A landscape with many valleys, sampled at points; each row gives a point and its height.
From any point a ball takes the steepest step (drop divided by distance) to one of its 5 nearest points. It stops when none of these is lower. Distance is the straight distance between rows; heights are no part of it.
q_371: [110 129 111 134 159 166 133 150 147 165 113 154 112 133  99 154 111  89
 153 120  69 133 109 114 119 125 180  97 122 133  73 151 121 190 148 128
 139 139]  height 23.2
q_804: [165 184 147 136 150 141 169 118 116  73 135 144 150  91 130  63 185 120
  81 138 199 182  99 177 125 130 117 141  88 110 181 108 155  36  99 144
 125 107]  height 47.2
q_33: [123 115 111 108 106 107 146  99 100 122 162 120 154 155 144 131 122 173
 144 131 113  95 168 105 122 131 102 100 129 133 152 142  98 119 123 116
 123 128]  height 55.3
q_696: [129 139 158 174  78 128  97 130 164 161 100 119 124 133 125 134  71 184
 174  99 139  85 115  97 157  96 153 121 200 142 127  98 121 139 114 162
 100 134]  height 29.5
q_113: [131 116 112 119 187 181 156 187 141 114 127 162 136 109 108 143 192  61
 106 140 131 177 112 176 119 148 120 104  74 117 172 158 136 154 114 103
 137 130]  height 41.5
q_697: [115 104 135 145 190 128 131 170  83 140 154 145 124 150 139 179 151  39
  62 159 137 176 161 170 137 106 111 177  72  94  95 171 135 132 148  86
 173 133]  height 32.4
q_702: [112 114 105 120 137 128 143 136 123 112 143 124 138 134 128 132 138 135
 115 127 114 134 119 134 123 139 122 107 106 114 140 147 116 133 116 114
 130 124]  height 39.9
q_808: [155 140 129 175 111 166  91 151 194 141  92 115 114  94 125 143  93 167
 180 104 133 101  89 106 155 119 130 113 152 155 144 100 148 159  77 160
  96 130]  height 37.3
q_577: [170 132 112 118 138 181 110 147 187 160 106 133  95 125 119 136 108 152
 201  95  95  92 125  96 105 145 130  54 133 194 145 144 138 191 108 161
  88 124]  height 47.6
q_225: [178 138 149  91 135 142  99 140 176 173 108 127  56 123  90 130 119 134
 187  77 116 114 117 111  91 156 171  73 155 188 112 113 153 163 126 174
  88 124]  height 33.1
q_733: [118 101 110 147 198 165 134 177 117 155 124 165 130 129 126 196 144  32
 109 155  94 168 130 161 115 124 171 134  76 102 110 167 133 180 155  95
 158 151]  height 28.9
q_953: [114 141 127  88 140 153 121 135 131 174 111 143  94 145  91 154 114  80
 163 118  59 111 168  91  92 142 192  99 142 167  54 139 118 179 161 123
 144 146]  height 25.1
q_765: [168 123 136 184 126 207  77 149 205 132  82 132 151  59 141 137 105 129
 166 107 153 120  49 119 156 107 159 134 143 133 144  84 203 155  77 168
 118 145]  height 45.7
q_608: [170 173 112 140 131 128 168 129 150  90 106 130 114  88 116  76 146 205
 124 114 182 148 122 140 125 152  69 118 110 150 159  86 109  65  60 159
  88 101]  height 46.0
q_132: [161 180 133 146  89 176  85 168 168 179  98 141  90 117  97 118 119 169
 208 100 103 110 126 113 136 127 125  96 154 187 110  81 108 186  99 160
 100 125]  height 29.6
q_487: [101  81 170 143 103 116 114  61 119 123 164 112 162 135 162 129  75  97
 111 127 136  59  96 111 125 106 182 139 173 107 126 132 185 127 178 159
 151 139]  height 26.8
q_164: [130 116 133 118 117  76 146  45  93  83 176 103 190 135 147 119 143 169
  90 165 151 117 162  99 130 133  85 126 124 104 195 147 117  96 113 102
 119 120]  height 62.4
q_221: [146 124 133 115 119 113 112 122 160 127 133 111 103 112 112 120 127 162
 147 105 147 106 105 130 108 144 140  95 150 162 154 119 136 123 107 159
  88 119]  height 29.0
q_85: [ 94 101 102 157  89 117 152 121 116  92 130 109 190 135 149 103 112 178
 105 149 141  86 128 116 153 102  72 120 119  98 177 142 118 105 102 122
 123 119]  height 60.5
q_407: [111 103 162 196  95 165  86 115 182 127  89 124 157 105 162 127  73 141
 164 136 147  71  55 108 176  97 153 141 168 111 161 113 180 143 108 168
 123 134]  height 8.9
q_282: [165 155 158 185 110 172  76 140 183 135  85 122 100  52 136 122 119 135
 136  83 191 125  57 132 144 114 190 158 164 137 124  18 199 103  71 177
 122 125]  height 16.7
q_264: [146 136 157 127  75 105 109 129 133 162 115 115 106 138 120 109  90 193
 159  97 144  86 151 116 123 127 135 117 188 153 149  90 122 115 120 164
  95 127]  height 33.5
q_512: [149 158 128  83 139 158 109 137 155 188 107 142  59 141  75 128 136  98
 180  94  80 119 139 107  78 163 182  71 139 193  86 118 119 190 147 149
 119 133]  height 33.2
q_595: [133 125 115  84 166  87 116 123  84 133 154 148 107 166 153 165 142 101
 122 172  84 154 216  97 152 131  68 152  88 170  89 215  95 144 174  92
 162 135]  height 28.7
q_2: [153 107 203 122  99  89  80 106 141 146  96 118 110 132 150 128  80 196
 155 103 159  66 126  99 121 156 155 124 217 141 183  82 165  85 120 157
  90 133]  height 39.5
q_415: [102  91 127 129 174  86 122 114  78 107 159 145 160 142 164 167 138  74
  80 176 120 162 151 127 146 121  95 157  84  91 126 186 141 126 171  88
 182 137]  height 28.2
q_170: [124 124  82 114 132 119 141 131  87 108 156 132 115 170 166 124 170 143
 137 151 106 155 212 119 133 133  42 146 107 136 125 147  68 132 127  93
 144 112]  height 41.8
q_599: [179 175 108 168 125 204 179 183 155  82  96 156 165  71 135  74 136 151
  95 123 191 127  90 137 175 122  91 139  75 130 176  75 167  84  54 159
 102 134]  height 58.5
q_414: [120  96 121 121 137 128 125 111 143 120 153 125 151 137 124 142 106 124
 130 113 109  85 110 103 102 145 151 103 124 140 141 156 151 159 139 136
 123 126]  height 30.8
q_134: [136 132 143  81 127  95 129 107 119 129 159 111  97 153 102 133 153 139
 132 110 123 154 163 126  96 165 144 110 130 147 132 134 111 125 125 116
 127 131]  height 33.0
q_229: [152 156 132 122 148 115 156  79 132  85 146 120 159 102 136  83 178 151
  83 149 179 159 115 160 113 156  88 123  99 113 198 131 136  72 100 126
  95 103]  height 48.3
q_974: [114 118 109 140 157  86 130 163  83 155 151 126 124 166 135 165 113  77
  74 161 116 174 183 151 156  84  85 210  80 102  59 176  95 129 161  77
 179 140]  height 27.8
q_910: [ 81 130 124 171  80 126 172 114  75  94 133 127 192 127 179  90 125 130
  81 162 171 119  89 150 154  83  88 144 120  62 171 127 140  66 129 126
 141 123]  height 54.4
q_291: [162 135 117 112 133 115 165  76 138  92 133 105 148 111 128  92 145 209
 121 143 150 127 162 120 112 159  53  99 126 147 215 136  92 102  80 125
  78 109]  height 58.3
q_186: [157 150 110 163 118 169 135 155 175 106  99 128 135  70 133 110 107 174
 119 110 175 115  83 134 156 135  94 123 102 140 161  93 157 107  60 163
  90 108]  height 48.9
q_176: [ 81 135 143 131  88  72 135 109  73 100 158 104 134 155 134 109 136 145
  93 139 158 128 132 140 142 112 128 158 149  95 129 106 116  64 130 102
 142 123]  height 58.2
q_539: [120 152 124 116 129 112 144 132 120 107 136 125 108 127 131  95 163 140
 101 123 154 166 128 160 124 145 110 142 124 106 131 112  98  68 106 108
 115 107]  height 38.3
q_727: [119 154 118 154 108 116 173 120 110  79 120 129 175 111 148  73 137 169
  88 152 183 123 103 141 146 115  69 146 105  98 183 117 128  47  96 132
 100 104]  height 55.9
q_789: [136 161 121  91 111 125 126 147 122 132 120 124  58 136  97 102 162 135
 132 102 129 170 130 166 109 146 134 126 141 147 103  98  88 108 122 124
 117 109]  height 27.9
q_791: [121 138  77 108 137 157 124 162 114 157 119 143  97 145 126 142 134 107
 163 130  62 135 155 115 111 129 135  97 117 141  86 134  87 189 141 113
 138 135]  height 25.0
q_447: [137 136 139 149 167 170 120 178 171 175 108 156 113  82  69 155 147  73
 152 103 110 161  62 166 123 124 189 103 113 116  99 117 160 173 133 155
 126 131]  height 33.9
q_460: [153 172  78 119 121 169 163 166 134  79 102 155 112 127 139  81 166 174
 142 134 141 161 142 163 130 144  39 122  93 131 142 108  66  96  85 119
 107 101]  height 51.2
q_768: [107  99 147 125 148  96 119  96  89 112 164 135 154 141 146 156 120  54
  83 151 118 141 121 137 123 123 161 153 107  98 114 156 156 128 176 112
 194 152]  height 25.9
q_632: [ 96 114 130 106 132  79 128 112 105 123 148 132 151 155 125 164  84  95
 144 157  78  95 175  87 140 111 155 141 131 129  90 158 120 137 182  97
 166 164]  height 14.1
q_658: [105 107 123 138 146 109 153  90  79  85 165 123 191 133 173 123 161  97
  67 170 157 164 137 137 139 120  81 154  99  73 172 159 145  97 139  91
 175 131]  height 40.3
q_630: [164 108 170 116 143 131  80 105 173 105 115 121  93  87 140 128 131 152
 148 111 154  97  73 125 110 158 161 104 158 158 174 101 202 126 106 176
  90 117]  height 26.1
q_502: [ 94 139 157 163  99 115 101 125 142 152 126 121 128 122 103 116 106 139
 122 105 150 109  63 129 143  93 184 144 180 108  94 103 143 134 144 156
 124 126]  height 24.4
q_661: [139 127 137  84 133 109 125 106 128 143 153 123 120 154 110 148 120 108
 146 109  91 110 164  96  91 157 163  99 132 160 108 154 133 151 143 123
 134 142]  height 26.5
q_673: [171 125 149 113 126 110 129 102 151 124 116 105 109 116 134 108 133 207
 150 107 154 106 152 117 106 157  92  99 154 169 193 107 123 101  92 158
  70 118]  height 34.2
q_960: [108 123 148 145  90  72 149  71  93 107 148 101 165 134 148  86 127 188
  93 149 177  95 140 115 129 119 104 137 153 110 176 109 118  57 109 144
  95 111]  height 68.2
q_930: [101  88 127 158 130 128 134  99 127 122 156 130 182 122 145 141  99  82
 114 143 118  87  86 138 121 109 159 122 129 103 137 159 160 156 166 144
 171 133]  height 20.3
q_929: [144 124 155 157 111 133  95 115 158 107  96 109 120  83 153 105 102 165
 134 128 178  91  75 125 143 125 126 132 158 131 176  86 179 100  88 174
  99 115]  height 34.0
q_131: [122 139 136 148 112 111 137 122 128 110 130 122 141  99 130  99 126 165
 110 126 170 120  89 148 136 125 110 126 130 113 159 112 152  86 104 148
 101 108]  height 20.6
q_574: [116 125 118 107 143 129 119 161 102 161 117 123  68 162 109 156 144  71
 117 125 107 179 167 136 115 123 159 174 118 129  46 132  87 153 165  96
 157 137]  height 14.5
q_870: [139 137  91  98 178 173 133 163 146 169 105 147  74 133  92 165 143  71
 158 119  68 159 131 126  96 163 160  73  91 154  93 152 103 185 135 121
 136 124]  height 23.0
q_788: [147 172 110 132 123 150 129 179 156 140 101 138  79  86  87 117 136 140
 152  96 134 169  98 153 131 126 136 107 127 131  91  81 111 126 107 144
 107 116]  height 18.4
q_550: [116 110 132 148 102 122 142  85 116  98 136 105 179 115 173 102 133 164
  97 151 174  96  89 135 136 122  91 125 126 113 202 140 153  90 113 157
 108 115]  height 49.7
q_829: [152 124 119 159 159 189  91 155 213 152  93 138 118  94 114 149 101 126
 180  99 112 115  64 109 139 126 159  91 133 151 125 122 173 197 104 160
 103 128]  height 46.9
q_86: [154 129 144 149  94 156 106 142 168 165 103 130 126 139 137 127  66 181
 199  95 111  64 140  82 144 121 126  94 175 155 147 125 130 169 113 154
 100 132]  height 13.4
q_977: [126 109 103  99 180 117 123 137 106 134 139 144 107 151 134 183 125  72
 115 149  81 164 177 107 123 142 119 134  82 142  92 185 114 159 152  91
 163 146]  height 24.0
q_807: [ 90 108 115 145 131 129 139 111 141 155 128 138 173 141 123 155  68 110
 166 138  51  58 151  76 145 106 163 125 145 140  75 156 138 173 177 124
 141 153]  height 16.2
q_318: [ 55  97 123 178 165 138 140 115 128 161 122 154 165 140 133 182  76  69
 145 173  43 106 118 114 139  75 193 179 124 114  24 150 139 161 210  99
 157 187]  height 17.7
q_340: [ 84  98 115 155 141 111 133 121 108 129 138 146 174 132 135 160  98  80
 121 159  86 106 113 119 149  92 167 157 127  86  87 145 130 156 174 112
 166 151]  height 17.1
q_570: [127 107  98 121 183 141 138 168 110 115 139 140 136 140 153 156 168  78
  89 146 124 172 155 150 126 137 102 140  72  95 134 170 122 141 124  83
 162 129]  height 32.9
q_223: [186 128 152  84 151 111 107 106 171 133 133 106  70 112 100 124 153 165
 156  89 144 135 126 127  76 179 140  86 154 190 161 115 150 121 106 161
  71 115]  height 16.5
q_934: [145 150 121 100 142 131 142 149 146 113 131 130 101 105  97 118 168 130
 131 110 136 175 110 171 110 162 119 105  98 129 132 117 119 102 107 126
 112 107]  height 32.0
q_347: [159 145 112  68 160 146 120 138 119 147 138 137  69 158 112 147 188 106
 139 125  98 192 177 125  97 187 105  93  91 171 120 153  92 160 122 102
 145 112]  height 24.9
q_376: [127 121 137  77 154  86 117 110 100 128 145 139 114 161 127 169 115  92
 135 147  83 143 198  90 130 140 130 136 116 161  87 173 116 140 165  99
 168 151]  height 18.8
q_521: [113 140 137 153 111 128 124 155 140 138 125 130 138  97 115 115 117 130
 124 123 147 119  68 159 140 105 148 125 131  94 126 108 144 124 116 146
 125 119]  height 34.6
q_833: [ 97  76  90 140 132 134 158 103  93  82 147 135 225 131 170 142 127  98
  85 181 121 121 124 128 147 109  84 130  95  79 179 169 149 135 153 106
 172 156]  height 29.3
q_324: [109 154 115 164 146 178 141 197 158 168  90 166 108  98 103 149 142 116
 159 109  96 176  80 146 145 104 159 122 131 108  63 114 109 173 129 135
 130 138]  height 26.2
q_142: [117  70 150 145 104 113 137  43 112  91 147  91 177 128 191 123 108 117
  90 132 180  97  88 123 120 110 129 125 152  96 183 154 177  89 162 170
 150 127]  height 35.8
q_901: [ 99 124 128 113 130 103 123 130  99 143 123 124 111 163 116 152 101  91
 131 141  87 129 163 104 137 109 173 163 143 125  46 134 101 156 182 103
 156 155]  height 12.1
q_738: [112 102 171 128 137 120 103  99 147 159 156 128 127 132 117 143  97  77
 127 106 119  87  91 108  96 129 213 138 162 133  93 132 177 165 176 156
 136 129]  height 20.7
q_162: [ 90 107 153 134 141  98 121  90 117 129 159 135 161 133 125 151  76  67
 119 150  87  71 116 106 121 113 195 161 134 121  78 145 156 149 195 122
 166 165]  height 16.3
q_294: [154 160 117  85 161 144 118 171 115 169 140 122  41 175 107 125 202  87
 108 118 134 219 182 151 101 168  91 175  93 164  77 136  77 146 133 111
 158  97]  height 30.7
q_245: [103 136 121 122  70 107 139 123  83 132 136 120 125 160 132 109 113 183
 145 131 118 100 174 122 144 107 109 135 162 118 122  97  82 100 136 118
 133 125]  height 52.2
q_267: [149 149 115 143 134 172 166 170 140  92 113 148 158  80 120  95 152 133
 107 130 161 148  91 166 148 123  94 115  86 110 170 115 153  94  94 133
 111 120]  height 51.0
q_249: [118 142 137 116 148 134 126 177 135 149 119 138  87 118 103 135 162  84
 114 111 133 185  92 180 118 132 157 136 109 104 109 114 112 117 127 118
 133 119]  height 28.3
q_8: [186 136  85 134 154 190 156 139 171  82 110 143 182  69 126 105 156 158
  94 134 167 123  92 149 138 145  38 110  99 139 218 130 172 102  72 159
  84 137]  height 67.9
q_771: [126 108 147 147 113 141 101 129 169 132 118 122 133 118 135 133  88 158
 155 107 134  74  91 109 136 119 139 109 154 140 147 136 152 154 113 157
  98 119]  height 34.9
q_568: [147  88 141 121 108 117 125  86 124 133 137 122 172 158 164 140  76 179
 157 120 121  34 169  72 124 137 114 102 169 145 181 150 151 117 140 131
 104 133]  height 13.2
q_691: [110 133 117 100  88  77 122 132  73 137 140 125 133 182 149 131 102 133
 152 156  80  94 206 105 151  85 111 175 161 117  78 120  84 140 181  94
 160 161]  height 23.7
q_655: [111 118 134  94 155  87 114 123  92 124 154 127 113 154 124 154 150  87
  95 137 110 172 145 137 122 149 149 150 108 114 107 148 128 121 146  99
 167 138]  height 26.4
q_746: [ 75 133 182 103 118  92 125 109 121 160 110 131 147 157 100 159  64  71
 158 147  71 107 174  89 119  96 211 182 164 149  13 142 125 149 235  92
 157 180]  height 13.3
q_263: [114 136 169 159  80  85 105 117 126 129 121 107 121 112 133  94 101 172
 107 118 185  87  88 132 147 110 142 142 176 131 143  81 148  80 109 169
  91 115]  height 41.4
q_161: [140 110 163 118  85 113 118 103 131 162 126 114 143 163 139 140  69 176
 163  99 114  52 151  89 118 130 156 112 192 135 136 120 146 120 153 144
 109 135]  height 40.2
q_841: [132 129 123 102 179 141 132 177 118 153 131 135  84 143 120 152 175  71
  94 122 129 199 146 165 115 152 115 147  84 114  99 147 103 124 125  90
 155 116]  height 23.1
q_831: [143 155  70 137 146 180 158 212 131 150 121 153  91 147 139 118 181 104
 128 123 114 181 158 179 115 124  54 152  76 128  99 142  55 140 110 106
 136  96]  height 38.1
q_477: [ 77 124 134 156 108 103 127 130 103 147 118 123 135 140 113 130 108 114
 110 121 116 125  96 140 139  91 189 164 169  90  66 114 126 136 160 121
 152 134]  height 15.4
q_723: [107 118  76 134 116  96 138 138  75 121 156 122 129 164 175 133 128 119
 120 162 108 128 201 122 163  80  62 177 107 112  85 163  67 123 148  88
 161 138]  height 19.7
q_217: [100 100  91 143 107 106 162  73  94  71 150 114 219 131 161 108 142 164
  78 182 149 109 139 107 152 113  48 128 109  85 195 161 113  94 116  94
 129 133]  height 65.7
q_418: [111 128 146 123 159 138 114 164 121 172 101 134  88 143  83 159 143  58
 104 115 115 182 109 151 111 132 216 158 129 105  55 119 119 153 162 111
 144 145]  height 20.8
q_859: [102 135 112 158  71 140 138 146 121 149 120 130 143 148 127 120  86 181
 163 130  99  81 140  96 162  81 110 117 172 118 118 116  83 149 122 140
 126 121]  height 25.8
q_942: [130 107 138 123 141 122 136  89 124 106 157 116 159 113 140 127 162 103
  96 132 165 155  94 165 103 144 130 115 106 109 174 150 163 119 138 138
 154 133]  height 47.0
q_81: [103 104 145 185  76 137 114  98 130 116 117 110 175 117 179 110  77 145
 112 147 164  72  67 110 162  85 120 135 156  96 174 121 171 115 120 170
 125 120]  height 35.0
q_401: [143 130 154 115 166 147 106 145 179 178 108 139  85 102  67 143 141  78
 155  88 122 145  67 141  93 154 213 106 128 145  85 118 173 170 149 158
 112 130]  height 34.8
q_945: [132 139 130  72 132 117 105 139  89 154 125 121  66 172 104 143 154  89
 133 122 102 165 194 116 107 161 156 144 125 167  65 132 110 161 153 110
 157 135]  height 15.6
q_709: [180 182 125 102 151 122 147 120 139  94 123 135  85 106 101  85 181 159
 113 116 170 198 136 168 107 167 102 125 107 141 143  96  95  54  84 121
 105  89]  height 43.2
q_288: [ 99 103 167 137  72  74 123  92  95 135 149 106 158 154 136 121  86 171
 118 122 154  58 137 109 141 100 154 141 183 104 130 113 141  85 142 143
 116 130]  height 57.7
q_335: [115 118  75 125 138 146 140 166 109 126 129 132 113 148 153 139 148 106
 123 130 101 157 159 141 128 114  98 141 103 102 104 151  74 147 125  93
 146 122]  height 35.6
q_694: [143 113  93 117 120 107 164  63 108  85 153 106 189 145 147 117 149 181
 112 164 131 115 187  96 130 143  49 104 121 128 209 162  80 123  99  96
 105 125]  height 76.8
q_205: [146  91 156 123 104  70 132  43  98 113 163  95 196 140 164 121 124 193
 109 146 153  69 170  87 125 133 109 130 155 111 207 142 136  83 121 131
  99 124]  height 8.5
q_178: [123 141 104 120  99 139 135 154 113 142 123 125 107 145 117 119 127 155
 160 118  96 119 144 125 128 124 119 104 138 137 118 116  84 154 124 130
 128 121]  height 29.9
q_698: [164 147 141 115 144 126 120 129 160 122 136 121  91  74  95 102 160 124
 119  98 170 161  86 171  99 156 142 112 114 138 148  91 173 100 103 159
  96 104]  height 36.0
q_486: [112 122  94 106 132 110 124 133  93 138 134 140 141 164 153 156  93 101
 161 174  53  98 200  91 142  92 109 145 113 134  74 173  86 161 178  97
 163 165]  height 16.4
q_551: [112 163 128 145  97 164 121 152 137 206  96 153 112 162 101 124 112 156
 197 109  72  97 139  98 136 113 163 114 170 168  52 110 105 205 150 146
 129 148]  height 29.4
q_637: [168 183 128 131  97 145 112 161 154 146 109 135  63  97  86  99 125 174
 174  94 133 129 129 133 123 137 107 108 151 189 121  64 104 144  91 166
  94 114]  height 14.9
q_290: [104 120 120 119 125  70 143  92  76  83 168 113 150 167 169 112 141 153
  96 163 149 145 190 121 159 108  64 160 127  91 133 148  96  76 128  75
 141 123]  height 66.5
q_6: [130 155 112  98 136 159 107 176 125 177  96 134  41 149  90 134 169  85
 144 115 100 187 139 148 104 153 161 142 124 146  49 115  82 175 145 112
 131 121]  height 18.6
q_233: [122 125 165  72 123  92 111  99 125 162 137 126 121 160  88 153  84  80
 150 101  85  92 178  84  86 149 194 135 154 168  66 138 153 149 189 115
 139 150]  height 27.1
q_422: [149 142  92 131 117 152 149 143 154 104 119 132 135 103 123 106 131 185
 144 124 135 133 119 131 125 145  68  90 103 155 175 120 108 125  87 145
  90 114]  height 53.6
q_647: [120 145 101 120 131 114 132 158 105 136 142 121  90 171 145 124 167 102
 106 120 145 184 175 160 129 118  95 178 110 113  79 135  75 110 129  92
 157 111]  height 31.7
q_542: [138 139 125 150 177 173 162 231 133 160 115 157  88 130 111 147 183  48
 100 120 142 189 142 191 131 107 120 167  84  99  90 143  87 130 115  98
 136 120]  height 33.3
q_541: [140 139 122 100 149 114 153  90 130  91 156 115 143 121 124 118 167 158
 103 139 148 168 147 144 107 168  92 115  97 126 173 152 105 106 103  98
 118 108]  height 51.1
q_524: [109 105  80 113 150 122 138 123 113 108 138 135 163 145 144 159 100 108
 150 156  70 104 169  83 132 118 119 107 103 137 119 178 111 165 153 100
 149 154]  height 19.6
q_967: [131 156 139 136 146 149 171 149 119  89 128 146 148 102 140  92 176 109
  96 136 178 173 101 184 135 125 103 131  88  97 166 119 140  71 110 117
 129 113]  height 42.5
q_687: [120  84 151 129 105  82 128  70 105 111 169 106 177 143 148 133 112 160
 119 130 138  61 140 100 126 131 133 133 149 117 163 142 149 107 133 137
 121 139]  height 49.4
q_981: [103 116 145 191  99 147 110 129 151 142 115 128 163 106 138 118  89 135
 133 130 146  92  61 127 162  86 149 131 156  96 131 121 153 148 131 158
 128 118]  height 25.2
q_710: [ 86  93  98 156 135 116 148 135  84 112 136 135 179 136 169 140 117  89
  91 166 119 121 129 138 160  80 113 160  99  53 118 150 127 129 154  91
 169 148]  height 19.5
q_207: [117  92 132 129 175 127 120 126 106 131 144 151 140 137 137 172 123  42
  98 159  89 147 124 137 112 137 169 146  93 106 104 159 153 152 165 105
 176 151]  height 21.8
q_392: [121 153 148  93 112 138 111 150 120 184  78 122  55 152  68 132 148  92
 161 105 106 167 148 129  95 144 221 138 155 167  29 101  98 185 177 120
 137 139]  height 23.8
q_970: [157 180 112 140 150 171 167 197 141  91 102 159 120  81 115  86 156 137
 116 115 167 170 106 178 151 132 104 123  80 115 136  97 118  74  89 126
 100 112]  height 49.3
q_913: [160 111 149 135 136 161  84 129 192 108  95 123 118  86 147 131 102 150
 159 113 143  89  78 114 138 144 142 107 146 154 179 104 188 145  92 167
  95 127]  height 36.8
q_470: [120 150 124 114 109 131 127 149 137 160 118 126  89 134  86 120 114 130
 161 107 101 131 121 123 121 120 168 104 157 145  88 110 104 170 143 142
 120 132]  height 26.3
q_999: [167 141 143  75 156 111 123 102 151 135 148 117  84 120  85 132 178 128
 138 108 135 185 127 142  87 186 138  92 107 162 148 138 125 114 104 127
 105 104]  height 25.5
q_441: [170 114 104 138 148 188 121 151 186 112 107 136 159  70 121 129 131 130
 126 119 149 119  74 149 137 142  96 100 108 138 189 136 187 149  97 160
 104 129]  height 61.8
q_370: [162 160 115 108 129 127 150 129 146 107 122 132  94 106 108  93 153 171
 138 111 146 163 129 159 109 165  87 104 117 164 149  98  98  94  89 144
  96 105]  height 38.5
q_44: [ 72 126 132 198 100 136 125 135 135 153 113 137 169 128 124 133  87 149
 140 128 118  88  81 107 168  73 167 149 163  90  90 117 137 154 135 144
 147 132]  height 18.9
q_623: [126 126  98 134 131 140 166 123 125  96 132 129 188 113 144 110 163 139
  95 147 147 140 110 155 134 131  73 119  91 102 192 154 133 111 108 109
 119 122]  height 55.5
q_543: [164 130 156 135 135 140 134  88 150  99 125 107 147  74 147 102 154 133
 105 128 199 143  73 163 111 137 111 127 125 123 192 115 179  86 118 175
 106 113]  height 40.8
q_587: [114  80 197 132  96 118  92  73 134 119 133 123 147 145 173 132  83 151
 134 127 132  37 106  87 131 129 176 131 212 122 174 112 192 104 158 165
 112 137]  height 34.7
q_141: [115 134  97 136  91 128 169 118  98  89 129 123 147 148 154  88 134 206
 131 150 133 118 170 127 144 127  37 121 134 126 170 123  65  92  89 115
 117 117]  height 80.1
q_143: [161 157 146 131 124 139  88 159 180 163 105 120  71  88  75 123 115 143
 159  81 147 142  81 135 126 128 177 114 160 158  94  70 148 148 111 172
  97 118]  height 27.7
q_809: [119 127 135  85 163 130 110 126 125 156 128 150  89 144  90 171 122  58
 122 121  92 150 136 113  92 168 196 119 107 152  83 160 139 161 150 115
 156 142]  height 22.9
q_256: [102 121 137 110 139  63 125 127  75 118 160 106 105 171 148 136 139 105
  77 144 139 174 186 137 151 114  94 195 113 110  80 153 110  99 155  81
 167 132]  height 35.7
q_265: [105  84 106 158  94 135 137  85 122  92 145 118 205 127 167 111 106 147
  98 157 149  70  95 119 146 110  84 120 122 104 196 161 162 120 126 139
 137 132]  height 47.3
q_167: [125 118 144  90 123  59 127  70  85 102 173 120 148 158 134 148 140 138
 117 147 118 130 193  92 143 143 109 131 128 128 132 154 117 112 144  98
 146 140]  height 56.9
q_903: [162 164 133  59 135 137 115 136 126 146 135 119  49 154  92 123 198 120
 143 110 120 199 158 144  88 191 116 109 114 182 117 119  92 140 120 110
 130 109]  height 29.8
q_166: [ 96 107 154 143 151 107 108 145  88 160 119 123 110 153 118 162 134  45
  83 145 121 173 125 162 129  94 194 206 119  85  53 126 126 138 177  96
 173 149]  height 25.7
q_558: [ 99 141 135 139 121 114 160  95  91  93 158 120 168 133 164  97 165 117
  81 150 174 163 116 161 133 118  98 147 113  72 167 128 134  66 121 105
 147 115]  height 12.5
q_750: [130 144  97 100 117 139 144 152 122 117 136 129  98 147 131 120 158 148
 149 123 106 158 158 134 109 145  88 102 114 144 131 125  77 142 105 112
 120 113]  height 37.6
q_571: [159 139 140 167 118 172 109 154 173 114 106 123 136  49 139 114 120 139
 124 111 186 116  64 151 151 114 136 131 125 127 154  79 193 109  90 176
 118 115]  height 35.1
q_506: [101 135 152 111  97  91 110 126 111 137 130 105 106 149  86 118 116 125
 120 106 131 128 115 134 120 121 191 142 159 113  88 104 123 122 149 127
 134 128]  height 19.0
q_476: [153 107 168 160 106 138  77 130 177 124  80 126 121 108 153 129  76 182
 183 111 141  71 108  92 152 136 144 110 183 157 183  91 165 130  78 149
  89 138]  height 32.7
q_159: [123 138 141 102  80  94 117 111  94 159 125 116 141 172 102 129  84 141
 162 117  93  86 181 104 129 110 170 145 181 136  70 106 120 128 186 118
 145 147]  height 20.4
q_434: [170 148  84 102 128 170 143 152 155 122 112 144 102 110 109 113 163 172
 169 123 103 147 140 136 106 161  68  64  95 183 168 127  93 157  88 138
  94 113]  height 48.6
q_522: [120 129 102 153  90 144 134 145 152 118 112 120 144 114 127 114  96 182
 146 120 128  93 106 113 154 108  88 106 130 130 160 123 108 135  94 144
 100 120]  height 42.3
q_24: [106 140 100 147 133 144 179 151 114  80 117 133 162 137 164  98 162 140
  95 144 151 149 134 154 146 112  67 145  83  75 151 142  98  81 109  88
 120 117]  height 49.6
q_236: [179 138 169 150 112 122  71 144 177 137  77 108  66  81 118 112  98 186
 160  76 171 110 107 108 131 136 165 131 195 173 146  31 159 109  68 171
  92 133]  height 23.6
q_275: [134 124 117  91 158 103 131 102 107 104 161 126 125 143 138 149 160 125
 106 145 112 174 181 105 129 160  96 116  97 138 138 175 101 138 122  87
 149 122]  height 54.3
q_645: [ 86  98 131 179 169 171 133 112 158 164 126 156 171 117 125 164  88  66
 129 134  67 110  81 116 115 110 207 131 127 115  77 149 165 190 190 139
 157 153]  height 19.1
q_121: [107 113 152 120 141  64 124  54  72  84 182 116 165 139 152 133 154 111
  76 166 151 153 150 124 138 137 107 148 113  96 157 154 151 102 149  93
 178 125]  height 41.7

Call two points neighbours if one is among the 5 nearest of the other. Go from one point of each pair to the other, from neighbour to neighbour, staying as low as possible. Name the highest point that can't be avoided.
q_637 / q_282: q_143
q_558 / q_86: q_658
q_901 / q_131: q_929
q_407 / q_637: q_324
q_407 / q_901: q_981

For each start below, name the point where the ball stops.
q_702: q_901
q_541: q_637
q_953: q_901
q_371: q_901
q_512: q_901

Write out the way that a ball takes from each point below.
q_414: q_930, q_162, q_632, q_901
q_142: q_487, q_162, q_632, q_901
q_587: q_487, q_162, q_632, q_901
